A landscape with many valleys, sampled at points; each row gives a point and its height.
A ball rolls from a point to the lowest of its 5 nearest points, and stops where none of them is lower. Distance is the straight distance between rows; heights are no part of it.
z_134: [ 90  89 119  91 195 175 136 140 107  98 100 165 160 121 137 102 115 102
 125 118 105 113]  (h 193)
z_615: [121 127 153 120 107 143 149 157 146 109  79 137 140  80 159 143 101 149
  81 109 123 144]  (h 234)
z_758: [163 129 164  78 116 134 129 120  74  84 167 145  52 117 133  85  65 184
  95 128 148 131]  (h 364)
z_356: [128 154 169 104  22 100 121 157 169 123 124  68 110  88 145 123 123 173
 115 154 102 136]  (h 426)
z_98: [117 163 159  91  37  99 109 151 151 146 150  52 107 127 104 105 144 183
 161 170 105 119]  (h 411)
z_509: [167 113  93 213 135 110 118  80 136 143 144 134  96 122  99 165 116 171
 104  98 188 173]  (h 639)
z_267: [143 130 105 173 150 124 153 110 143 173 106 124 128 102 142 165 151 129
 132 127 164 136]  (h 652)
z_439: [140 143 105 174 156 112 155 130 147 169 129 107 191 144 124 155 174 106
 162 112 147 132]  (h 239)
z_979: [ 90 108 143 103  99 120 124 133 139 133 124 131 135 139 139  83 140  91
 162 164 106 105]  (h 333)
z_116: [154 137 116 154 123  87  77  81 107 124 185  95  92 131  92 118 104 179
 124 124 154 126]  (h 229)
z_308: [ 97 149 137  91  79 119 120 149 142 169 144  88 159 159 132  95 176  86
 185 200  98 124]  (h 266)
z_108: [143 101  61 175 204 123 108  74  75 142 168 170 130 201  80 119 183  94
 153 163 144 125]  (h 326)
z_686: [ 98 154 123 113 187 143 160 190 157 118  79 122 189 137 130 150 153  90
 127 109 115 144]  (h 294)
z_238: [ 96 122 133 105 146 121 134 139 110 125 129 133 155 160 116  79 151  52
 180 166  99  98]  (h 276)
z_926: [128 167 116 131  95 101 109 108 141 176 193  88 130 172  76  94 160 121
 170 164 145 114]  (h 309)
z_958: [132 126 163  77  61 112 119 148 120 126 158 111 104 121 121  96 108 131
 135 179 115 113]  (h 80)
z_784: [107 116 146 116  90 126 149 137 147 117  73 116 140 114 162 136 119 115
 125 124  95 134]  (h 412)
z_152: [100 141 111 157  96 132 161 152 152 163 105  96 190 146 154 131 176  71
 178 148 119 136]  (h 231)
z_23: [133 159 146 131  74 111 135 149 178 138 100  73 131  92 130 168 150 166
 110 111 142 141]  (h 608)
z_118: [185 111 135 134 145 115  94  86  96 115 185 126  88 144  96 123  99 160
 127 147 149 133]  (h 367)
z_479: [100 127 154 119 136 135 149 167 145 107  66 127 174 126 152 119 139  91
 134 122 112 124]  (h 385)
z_767: [156 138 124 127 126  92  85 112 118 141 187  92  90 154  90  89 108 170
 140 159 132 107]  (h 45)
z_12: [149 159 144 167  62  81 130 143 207 186 127  54 119  98 120 171 145 183
 123  99 163 143]  (h 623)
z_933: [115 161 117 136 151 126 166 196 161 157 108  99 207 159 146 151 172  74
 156 133 129 122]  (h 207)
z_999: [145 165 145 161  92  79 139 138 194 189 108  76 135 127 126 160 175 139
 145 127 181 146]  (h 648)
z_21: [107 136 124  98 206 186 132 162  98  91 103 153 149 109 154 151  95 131
  69  78 125 161]  (h 196)
z_547: [145 122 129 125 135 160 135 123 111 115  95 142 112 105 149 134 114 125
 128 105 121 123]  (h 135)
z_892: [153 136 143 142 130 119 135 113 135 132 114 142  95 101 144 148  95 157
 124 108 132 158]  (h 379)
z_436: [ 99  94  89 124 195 167 117 111  87  93 112 189 131 137 167 127 120 121
 110 105 123 129]  (h 291)
z_623: [113 125 177  98  78 141 121 135 110  96 140 148  75 100 135 110  74 170
 108 127 107 143]  (h 251)
z_258: [150  89 141  99 110 127  92  99  99 115 187 152  86 145 104 105  91 151
 147 151 123 113]  (h 315)
z_853: [184 103 136 155 133 117  98 106 103  91 168 134  71 115 106 125  86 192
  94 125 143 128]  (h 453)
z_58: [ 91 122 178  83  55 135 103 162 112 102 133 144 117 112 149 104 130 106
 142 162  70 110]  (h 259)
z_981: [124 144 110 159 145 111 145 121 126 178 143 118 146 156 121 141 185  90
 153 141 152 126]  (h 244)
z_992: [108 135 131  96 138 165 151 180 140  85  49 126 148  88 147 156 120 133
 105  91 111 132]  (h 242)
z_41: [108 118 158  75 103 134 118 132  91  84 143 178  67 132 125  94  73 141
 137 146 115 120]  (h 86)
z_597: [127 144 139 151 115 121 157 129 157 183 115 110 186 159 129 138 196  67
 159 141 118 128]  (h 127)
z_320: [165 156 121 119 102  81 101 118 136 142 205  86 114 148  78 125 116 180
 158 131 151 116]  (h 186)
z_139: [154 127 126 125 144 123 128  95  89  89 155 169  64 103 129 125  71 146
  88  96 129 140]  (h 378)
z_828: [159 105  75 166 179 136  74  58  70 139 211 123 115 177  85 101 143 134
 134 144 151 131]  (h 496)
z_102: [120 147 149 114  64  85 124 149 167 132  92  71 140 124 135 147 140 117
 152 138 115 133]  (h 719)
z_511: [155  98  63 195 225 143 126  71  86 159 158 170 145 160 108 178 172 103
 136 115 134 118]  (h 559)
z_965: [150 110 123 135 142 128 119  88 143 131 135 159  88 122 131 120 112 127
 137 146 118 129]  (h 461)
z_648: [119 131 126  95 153 162 147 179 131 103  56 157 169 138 126 105 118 105
 113  93  91 121]  (h 332)
z_900: [131 127 131  94 138 152 153 141 113  99  64 144 118  64 163 146  72 143
  76  71 123 156]  (h 128)
z_954: [101  88 128 100 175 179 120 129  86  99 145 187 116 138 137  86 115  88
 133 128 102 105]  (h 175)
z_768: [143 136 116 150  94 103 146 118 153 155 117  98 117  96 139 161 125 134
 112 124 152 139]  (h 592)
z_413: [121 162 122 166 130 115 174 145 190 187 102  85 192 149 170 168 194 104
 141 138 160 148]  (h 219)
z_678: [ 81 131 139  77 137 154 155 185 135 104  84 121 198 150 158 132 167  78
 168 137 107 110]  (h 365)
z_200: [178 130 147 128 126 110  85  93  86 102 149 143  64 127 106 130  55 193
 105 139 139 112]  (h 437)
z_341: [125  99 145  83 127 147 123 118  87 103 147 187  79 120 163  95  85 151
  97 110 136 134]  (h 271)
z_440: [131 159 154 108  64 110 148 152 138 104  85  88 115  77 159 161 112 157
  96 114 119 156]  (h 539)
z_148: [123 154 139 163 136 131 173 145 177 146  84 105 155  91 140 173 138 120
 130  94 140 148]  (h 519)
z_873: [100 137 154  93 115 149 145 181 164  96  67 109 161  77 164 125 117 126
 115 114  93 126]  (h 372)
z_570: [131 118 183  88  68 109 109 158 119 110 158  97  80 114  93  86  78 176
 120 160 129 112]  (h 258)
z_803: [139 143 145 122  87 121 145 120 168 138  98 112 118  88 151 157 121 143
 134  97 129 150]  (h 501)
z_123: [121 128 105 142 196 127 158 141 126 138  99 140 194 156 134 162 179 102
 147 110 157 120]  (h 327)
z_770: [107 100  69  92 248 204 127 140 118  89  91 175 184 124 138 139 109 129
  88  85 134 149]  (h 245)
z_280: [103 146 154  85  31 133 106 172 148 122 139  86 117 136 131  92 138 138
 170 169  79  99]  (h 312)
z_582: [144 136 181  97  43  99 112 156 131 125 136  75 107 125 110 104 117 151
 141 152 134 114]  (h 273)
z_103: [110 138  90 153 163 126 137 105 141 176 158 128 160 204 110 129 182  87
 158 175 128 142]  (h 213)
z_838: [ 98 113 142  94 158 170 128 126  97  97 125 181 108  97 141 110  86 141
  87 100  98 130]  (h 350)
z_244: [129  89 129 103 157 134 102  90 109 131 176 163 114 147 115 104 130  88
 138 156 120 114]  (h 425)
z_556: [108 153 163  82  53 130 123 180 138  71 109 141 144 125 164  92 143 109
 146 150  58 111]  (h 329)
z_607: [168  91  97 149 139 121  76  75 102 124 183 118  92 141  92 107 110 141
 123 160 137 115]  (h 306)
z_514: [100  94 133 124 162 128 132 121 116 111 111 147 159 164 137 102 152  78
 163 148  94  97]  (h 277)
z_952: [ 82  99 129  87 157 154 123 152  98  99 103 145 154 150 139  97 128  71
 137 120 103 109]  (h 236)
z_331: [114 115  86 149 224 159 152 124 112 125  85 164 188 130 123 164 123 109
 100  83 127 151]  (h 325)
z_860: [140 113 112 178 151 125 132  92 119 114 142 163 103 110 111 147  99 148
 114 101 135 148]  (h 562)
z_495: [170 102  87 188 141 113  98  82 112 131 186 113 117 148  91 139 126 165
 117 115 177 133]  (h 561)
z_690: [111 119 113 148 185 158 152 129 132 110 100 147 162 125 134 146 141 101
 108  99 121 123]  (h 359)
z_531: [108  99  95 118 221 172 134  93  95 105 112 189 135 102 149 136 104 133
  75  66 132 140]  (h 247)
z_657: [139 108 110 163 184 148 150 104 137 145 111 152 160 126 115 162 143 117
 122  97 119 139]  (h 457)
z_986: [148 132 149 126  95 144 128 127 108  85 141 153  59 103 150 115  83 188
  95 121 137 110]  (h 328)
z_233: [145 122 100 177 201 142 127 103 107 133 110 172 136 111 133 165 100 144
  97  88 143 142]  (h 410)
z_673: [136 116  88 188 161 119 108  81 102 155 171 144 127 148 101 118 161 114
 133 145 139 113]  (h 486)
z_717: [129 137 123 129 117 114 153 144 143 151 125 130 151 121 131 149 146 117
 150 132 135 128]  (h 522)
z_884: [148 153 126 207 121  83 145 100 201 181 110  94 136 116 125 159 124 153
 127 111 178 150]  (h 711)
z_526: [122 155 123 132  60 100 117 127 162 181 160  64 112 131 118 115 137 137
 139 161 120 125]  (h 405)
z_890: [156 108 150 103  97 124 123 119  97 107 153 132  82 115 123 120  89 172
 102 134 145 108]  (h 360)
z_512: [118 117 141 110  95 112 122 157 127 133 124 103 108 130 120  94 133 114
 148 137 121 115]  (h 334)
z_417: [106 129 186  96  95 126 119 155 128 101 103 153  97 112 166  83  87 112
 102 108  92 114]  (h 352)
z_203: [111 116 115 124 207 190 138 139 102 119  90 166 167 125 128 164 129 109
 121  86 105 152]  (h 269)
z_880: [132 117  84 176 174 130 145 106 143 169 148 124 162 177 128 146 186  98
 169 144 151 114]  (h 286)
z_530: [131 156 145 126  78  89 108 146 152 161 171  79 101 125  96 110 128 164
 124 148 149 122]  (h 293)
z_13: [107  83 123  72 183 185 121 110  67  94 124 203 123 162 128  82 118  80
 131 113 105 111]  (h 130)
z_373: [136 175 134 155  29  94 107 136 193 181 133  53 128 125 103 135 158 162
 145 150 135 138]  (h 530)
z_621: [169 158 111 160 118  96 111 105 144 152 177 101 106 143  94 132 151 149
 127 124 158 125]  (h 384)
z_76: [145  99 171  84 125 138 107  99  69  67 165 174  37 116 135  74  78 186
 107 157 154 107]  (h 292)
z_736: [113 144 153 122  98 118 168 152 161 114  68 110 174  83 151 167 123 111
 111  96 106 146]  (h 389)
z_668: [107 159 122 115 140 119 126 145 117 183 168 123 166 210 119 112 216  51
 197 182 131 110]  (h 189)
z_825: [163 138 146 157 145 133 147  97 124  96 124 157  74  90 140 167  60 186
  71 104 155 146]  (h 438)
z_463: [112 108 126 118 132 143 138 128 134 118  92 153 138 111 138 113 121  95
 146 127 134 135]  (h 361)
z_393: [107 162 113  73 160 150 148 204 149  85  56 113 248 136 161 166 132 104
  95 110  93 131]  (h 210)
z_521: [140 139  88 147 151 117 118 100 111 156 170 141 134 197 107 106 176  70
 150 154 147 109]  (h 246)
z_946: [103 102 142 120 168 164 105 122  89  98 146 194  91 125 132 120 126 115
 101 120 136 120]  (h 307)
z_871: [160 134 116 181 128 117 130 102 145 129 125 144  84  86 125 177  98 160
 104  88 142 135]  (h 497)
z_107: [158 108  65 221 155 122 114  81 122 140 121 151 125 110 108 179 135 150
 103 104 150 149]  (h 717)
z_520: [123 157 114 154 108 107 123 118 157 165 158 101 145 157 122 112 163 115
 151 149 158 108]  (h 382)
z_918: [105 148 176 100  44 123 147 185 139  88  87 100 151  92 175 125 117 134
 109 154  66 131]  (h 462)
z_121: [128 122 110 129 120 109 139 119 135 161 140 118 114 138 119 131 143 107
 144 147 135 118]  (h 398)
z_86: [100 156 130 112  53  97 128 143 153 159 150  67 127 153  88 108 172 122
 149 163 135 140]  (h 432)
z_409: [142  78  94 148 174 141 105  88  99 134 151 166 102 122 122 129 109 133
 134 119 133 124]  (h 593)

For each start below, name the point where the ball stops.
z_999: z_767
z_107: z_900
z_12: z_767
z_884: z_900

Call two points neighbours if one is among the 5 nearest of the other. Go from one point of each pair to the other, from neighbour to neighbour, staying as low as possible. Name the highest point that can't be avoided.
z_597, z_767: z_946
z_41, z_958: z_570
z_900, z_393: z_992
z_767, z_958: z_530
